A landscape with many valleys, sampled at points; each row gives a point and its height.
A ball rolls from a point to whichever of its 2 nearest points has the largest drop for the distance, and stops where none of them is lower. Distance is the straight distance between rows; heights are no part of it.
bepo height 331: [ -3  22 -33   5 -33 -79 -10  -3  14  34   5  25  30 -30 -27 -11 -23  -1
  12 -39 -19  16]
kedeg height 436: [-25 -20  -3 -11 -23 -12  26   9  13  11  -2  -4 -23 -27  -4  -2 -22  -5
  13  18 -24  17]
menot height 572: [-26 -28  22  22  18  34 -17 -16  -4 -46  29  -3   1  -9   1  26  61   2
 -16  -1  21  13]
zatik height 307: [ 10 -26   3 -19  41 -13   5  -4   2  32   2 -41  -2  27  -5 -26  12  -3
  -4  -5   0  15]
vumep height 757: [-40  18  -8  -3  11   1  12  10  27  41  -2 -22   4  33 -29   6  18 -13
  19  22  -7  18]
kuzor height 388: [-42  19 -23  18   0 -11 -16  55  11   5  -2   1 -52  -5 -11 -27   4  58
  21  62 -19   1]
kivum height 481: [-18  34 -14  10  18  -9  -4  37  16  25  -5   1  -3   6  -2  21  27  37
  14  31  -7  -2]
Fiko height 477: [  1   5 -12  -3   4 -42  17 -21   1  41 -13  16  26  -9 -31 -16  -2  19
  -7 -28  16  -5]
Kovub height 315: [-35  -7   4  23   5 -21   3  43  -7   6 -10 -15 -43 -11  -9   4 -15  40
  13  37 -13   5]
bonup height 628: [ 15  11  12 -31  46  22  -1 -38 -32   9  10 -17 -15  50 -17 -33  29  -8
  -2  -5 -13  15]
semom height 686: [ 27  14 -19 -15  35   0   4 -27 -11  53  -9 -23   2  43 -42 -16  19 -24
  -8 -32 -37   1]
virob height 651: [  2  -2   6  -6  50  15   5 -16  -9   4  17 -23  -3  33 -10  23   9  20
  17  -8   3 -20]
fov height 196: [-31  37   3   6 -15 -54  -3  31  -7   3  12  44 -19 -13  15 -22 -15  30
  45  28 -55  -5]
zipap height 455: [ 55  -5  25 -21  28  28 -20 -30 -36 -28 -22  10 -23  55   9 -29   9 -59
 -28 -30   2   7]
rali height 793: [-13  -8  10   0  25 -16   9   4 -12  -2  12 -29  23  -6  25   5   2   3
  21  20 -13   0]
bugi height 424: [-43  30 -17  24 -10 -35   7  42   7  24 -10   2 -27  -4 -13 -56   2  43
  24  44 -11  -1]
pamu height 387: [  9 -12 -11 -42 -10  11   7 -32  22  17   8   2  -4   8 -27   2 -26 -18
  -2 -31   2   9]
zalu height 725: [  6  26  14 -22   7  -8 -15 -44 -16  18   0 -31  12   5  -4 -12 -15  14
   2  -5  -3   5]
vopu height 254: [  2  14  -9   3 -22 -59   0  -8   5  11   9  24  17 -27   0 -12 -51  12
  10 -27 -14  -3]
genen height 680: [ 18  -6 -20  25 -56  -8   6  30  -5 -30 -22  49  11 -24  55  -4 -22 -23
   4   2  17 -49]
Lini height 183: [-30  14  12  45  18  -1  -6  29 -10 -23   4 -21 -21 -22 -15  23  14  40
  -1  37  -1  20]
kidez height 689: [ 21   5 -16  15 -41  42   3  14  14 -30 -21   6  27  -3  38 -13  -4 -50
  -6   4  46 -51]
Zum height 598: [ 46  15 -12 -12 -10  26   4 -27  -8  21 -22 -16  -3  22  -3   4  20 -17
 -23 -43   6  -9]
Kosan height 450: [ 35  -8   1   6 -13  19   5   1 -11 -12 -17  28  -3 -22  13  25 -20  20
 -12 -10  50 -20]
dun height 616: [  4  13  30 -12   6  30  19 -21   2 -14   5  10  13  -7  -7  -8  18  20
 -19 -14  18  27]
sotem height 558: [  4  11  17 -16  -2 -20  19  -7   9  11  -4  16  19 -16   3 -18  18  27
 -13 -11  21  15]
ranir height 274: [ -1  -6   4 -31  24  -6  -8  12  37   5  33 -13  -9   7   4  -8  21  32
   8   5  -6  16]
Momad height 676: [ 41  -2   3 -18  -2  65 -27 -10   4 -23 -21  13  10  11  14   7  19 -32
 -31  -6  25 -40]
tugen height 531: [-18  31 -37  15  20 -18   9  40  27  15  -8 -13 -14  20 -29  -2  11  35
  41  50  -3   8]
duku height 416: [ -3  17  -2   5   0  -1   8  18   9  16 -18   5   0 -14   4  26  13  27
 -11   1 -21 -26]
Toz height 524: [ 36 -31   3 -36   5   5  -4 -37  -5  -3 -31 -14  11  26  -3 -27   6 -56
 -11 -28 -12   3]
rida height 399: [-14  23 -27   9  -7 -46  20   6  18  39 -14  13  13 -26 -48 -25  -8   8
   6 -11 -27   1]
vepe height 482: [-19 -45   7  40  12  36 -26  -1 -13 -42  24   2  -8 -34   7  41  21   0
  -9  18  25   5]
rudon height 848: [  2  -5  13  23 -28 -36  23  20 -18 -10  -5  30   7 -25  34   0 -29  10
  -1  -5  14  -6]
bod height 583: [  5 -14  10   1  -4  11   7   3 -21   2   2   2 -15 -24   8  26 -21  39
   2  16  21  -1]
Rade height 298: [ 31   7 -40 -21 -45 -12 -13 -39  19   8 -10  22  45  -9 -18  -1 -19 -47
  -1 -37  14  -9]
Fuli height 813: [-18 -13  18  47 -27   6  25  21 -14 -48  10  28   4 -29  27  21 -20  -9
   0  -1  14  -9]
Tirif height 576: [ 32  -6 -20  11 -40   7  10  13   7 -15 -12   2  15 -24  39 -17 -31 -22
 -13 -14  29 -33]
Bamil height 79: [ 11  -7 -44 -12 -21 -29  12 -38  12  33  -2   4  37 -19 -35   3  -4 -34
   5 -34 -10  11]
fosog height 710: [  6  10 -39  -2  26 -22  -3 -22   5  60  10 -30  17  25 -56 -39   4 -16
  -3 -23 -21  14]
bep height 573: [ 50  -6 -14 -19 -30   4  -8 -18  16 -23 -19  -4  33  16  17   3 -26 -46
  13 -15  43 -18]
fibe height 415: [-34  -4  23  20 -20 -16   8  30 -21 -31  24  36 -35 -38  10  -2  -4  38
  11  21 -19   8]
moki height 659: [ 38   3  -3 -25  43  -1  -5 -32 -31  35   2   0 -13  64 -31 -23  17 -31
  -9 -37 -12  17]
Votir height 348: [-41 -14  23   1  15  -3  -4  14   0 -15  37  15 -13 -31   8 -11  -6  39
   4  27  -1  16]
res height 261: [ -2   7 -26 -23   4 -43 -17  -4  39  43  13 -24  -9  -2 -25 -25  -8  16
  19  -4 -20  20]
dotev height 454: [-19  -3  18  21 -34 -34   6  23 -34 -38 -11  39 -29 -33  18   5 -18  15
  14  18 -44 -11]
Tuz height 703: [-14   5  32 -17  15  17 -23 -20 -13   4 -16 -36  -7  14 -11   2  -3  17
 -17  13   1  15]
ripeb height 541: [-16 -18  26  -6  17  51 -10 -20 -17 -12  42 -10  -6  13  24  17   6 -10
 -10   9   5   4]
morut height 846: [-24   2  29  41   2  11  29  19  -7 -24  12   1   6 -22   3   4   4  11
 -20  -5   9  -3]
Ripo height 731: [  7   2  -9   7 -65 -35  -3  19 -14 -21 -23  60 -15 -19  39   6 -44  -7
  14 -11 -11 -48]
Sif height 447: [ 24 -25  10 -22  12   7  14 -28  -9  13   9 -25   8  28   9 -29  -3 -42
 -14 -19  -2  25]
fuzab height 441: [ 48  -8 -19 -35 -30  -6 -27 -36  16  -3 -28   0  26  24 -21   1 -21 -52
  -3 -30  28  -5]
nas height 278: [ 21 -12 -20 -35   0 -21 -13 -37  13  37  17  -2  21   6 -45 -12 -18 -24
   2 -38   7  33]
Zoru height 445: [  9   3  -1   1 -24 -10   8 -10   4  18 -12  -8  18   1  18  10 -27  -8
  -6 -26  14 -16]
vis height 768: [ -4 -19   8  40 -22  27   7   4 -14 -58 -10   9  15 -34  29   2  -8 -12
 -14   7  34 -29]
zifi height 166: [-16   3  34  12  16  21 -16   4   3  -5  -1  -5  17  14  25  25  47 -13
 -36  -2   1   1]
Vuku height 487: [-14   8  -9 -10 -12 -33   8  17  11   3 -17  38 -24 -10 -14  27   1  41
  13  -2  -3  -6]
Rozi height 349: [ 20   7 -14  -9 -43 -38 -13 -13  14  16  -7 -18  10 -30  12 -15 -41  -6
 -11 -30  -8  -1]
bukad height 472: [  8  -7  11 -30   3  31  -6 -20   8  -4  14  -1   1  18   1  29 -13 -22
  -1  -9  13  16]
tizok height 612: [ 27 -31   8 -14   6  36  10 -28  -5 -41 -21 -19  13   9  12   1   0 -52
  -4  -1   5  -4]
zem height 637: [ 42 -18 -13 -15 -14  58 -14  -3  -4  -5 -38   5  11  25  11 -23  -9 -58
 -30 -14  33 -55]
gosa height 372: [ 17  16  12 -32  44  18  -8  -1  22  -3  14  -6  -4  20 -18  -7  45  18
  -5  -6 -15  21]
dutu height 38: [-52  27  -1  61  14 -12 -12  44  -7 -38  21   5 -27 -10 -26   1  12  47
  22  48 -12   8]
ladu height 732: [-11  14 -25  -6  30  -4  -7   2  24  54   8 -37   8  46 -52 -26  -3 -18
  22   7 -22  10]
Gof height 694: [ 13 -37  -1  11  -6  39  22   1  -5 -45   1 -10  15 -12  24  11  -6 -30
  -8   8  14 -10]
nolen height 529: [-17  11  -7  10 -31 -58  15  22   2   4 -20  11 -32   2  -9   3  -9  35
  28  -8 -22  -8]
zilar height 656: [  9 -29  21 -25  -6  24 -22 -17 -23 -15 -20 -18 -12 -24  12  11 -16  10
 -20  16  14  -3]
morob height 603: [-27  32   5 -10 -18 -35  15 -13  20   4  19   4   9 -12  -2 -24   6  28
  13  -5   2  18]
piru height 595: [-15 -11  14  23  47  39  -3   3 -10  -6  40 -19  -6   8   4  25  13  14
 -10  10  -3  -6]
bufa height 783: [ -7  20  13 -13   1  20   9  -8  23  27   6 -22  -1  42 -19   1  27 -34
 -16  -9 -19  30]
Napip height 498: [-12 -19  17  45 -31 -16  -7  40 -48 -55  -2  65 -23 -32  26  29  -6   6
  19  21 -29  -4]
teni height 111: [ -1  -8 -11  -8  26 -17   9  16  17  35  12 -24 -12   6  -8 -19  -2  31
  11   1  -4   6]
ruf height 693: [-18  12 -11   4  45  19   3   4   6   6  32 -45 -11  39 -21  -6  17  29
  32  27  -2   4]
Vulu height 125: [-14  23  -3  -1   5 -37  -1  32  17   8  22  28   3 -28  16  -1 -20  27
  18  13 -38   5]
muro height 316: [ -9   5  16  -9   0  24 -12  -3   1 -18 -24   3   9  -3  14  38  34   6
  -9   8  -1 -12]
Kufu height 594: [  5 -11  27 -16  46  40 -13 -31 -39   6  33 -15  -9  37   8 -11  31  -3
 -11   5   1  19]
Bobe height 145: [ -4 -12  14   6 -28  24 -20  13   5 -38 -17  19  -6 -26  17  49   5   4
 -19  19  25   4]
Sog height 759: [  3 -20   0   6   2   1  22  -1  -7 -29   2 -15  12 -23  36  23 -16 -16
  18   9 -17  -8]
Mafi height 575: [ -8  20 -52   0   7 -43  20  26  15  34  -7   3 -19   3 -42 -17   4  37
  48  22  -9   2]
pid height 351: [-12 -13 -12 -38 -10 -26   0 -20  33  20   3   3  -2 -11 -15  -3 -26   0
  21  -6  -9   4]
lakom height 584: [ 42   1  -8 -13   8  32  -8  -6  -5  11 -23  25  22 -11  22  20  -7  -3
 -22  -7  31 -27]
kibog height 238: [-15  10  24 -10   0  -1 -16  13  16   5  16  22  12 -27  22   9 -25  12
  -5  13 -14  25]
diz height 83: [ 23  -8  35  17  21  33 -10   1 -13 -27   4 -12  24  18  30   7  37 -31
 -38 -15  13  13]
befo height 350: [-24 -24  14  36  -9   5 -18  29   0 -29  14   2 -24 -25  15  48  19  17
 -15  23   4  15]
Laf height 875: [-16   5  11  30 -17   9  43  17  -5  11  -3 -13   5  -5  11  21   5 -11
  -3  -1   4  17]
sudu height 345: [ 44  -8  25   7  21  50 -22 -17 -43 -43  -8   0  -1  51  22   4  32 -61
 -30 -10  17   7]
Lon height 542: [ 22  -9  -6  -9 -25  30  -2 -25   0  16 -31 -15  -1  21   1 -11 -12 -33
 -28 -34  17 -33]
Suse height 720: [-66  14 -14  31  36  20   1  20   5   3  34 -28 -15  13 -11 -11  27  24
  15  50  -8  -6]

Call two points neighbours if one is among the 2 nearest of the other. Go from one point of each pair to the other, from neighbour to neighbour, staying as low as possible. Name the highest point that can't be avoided.
Bamil, diz -> Toz
teni, Bamil -> pamu
diz, Bobe -> muro

For each start below, name the point where the ball stops.
Fuli -> teni
fosog -> ripeb
Sog -> teni
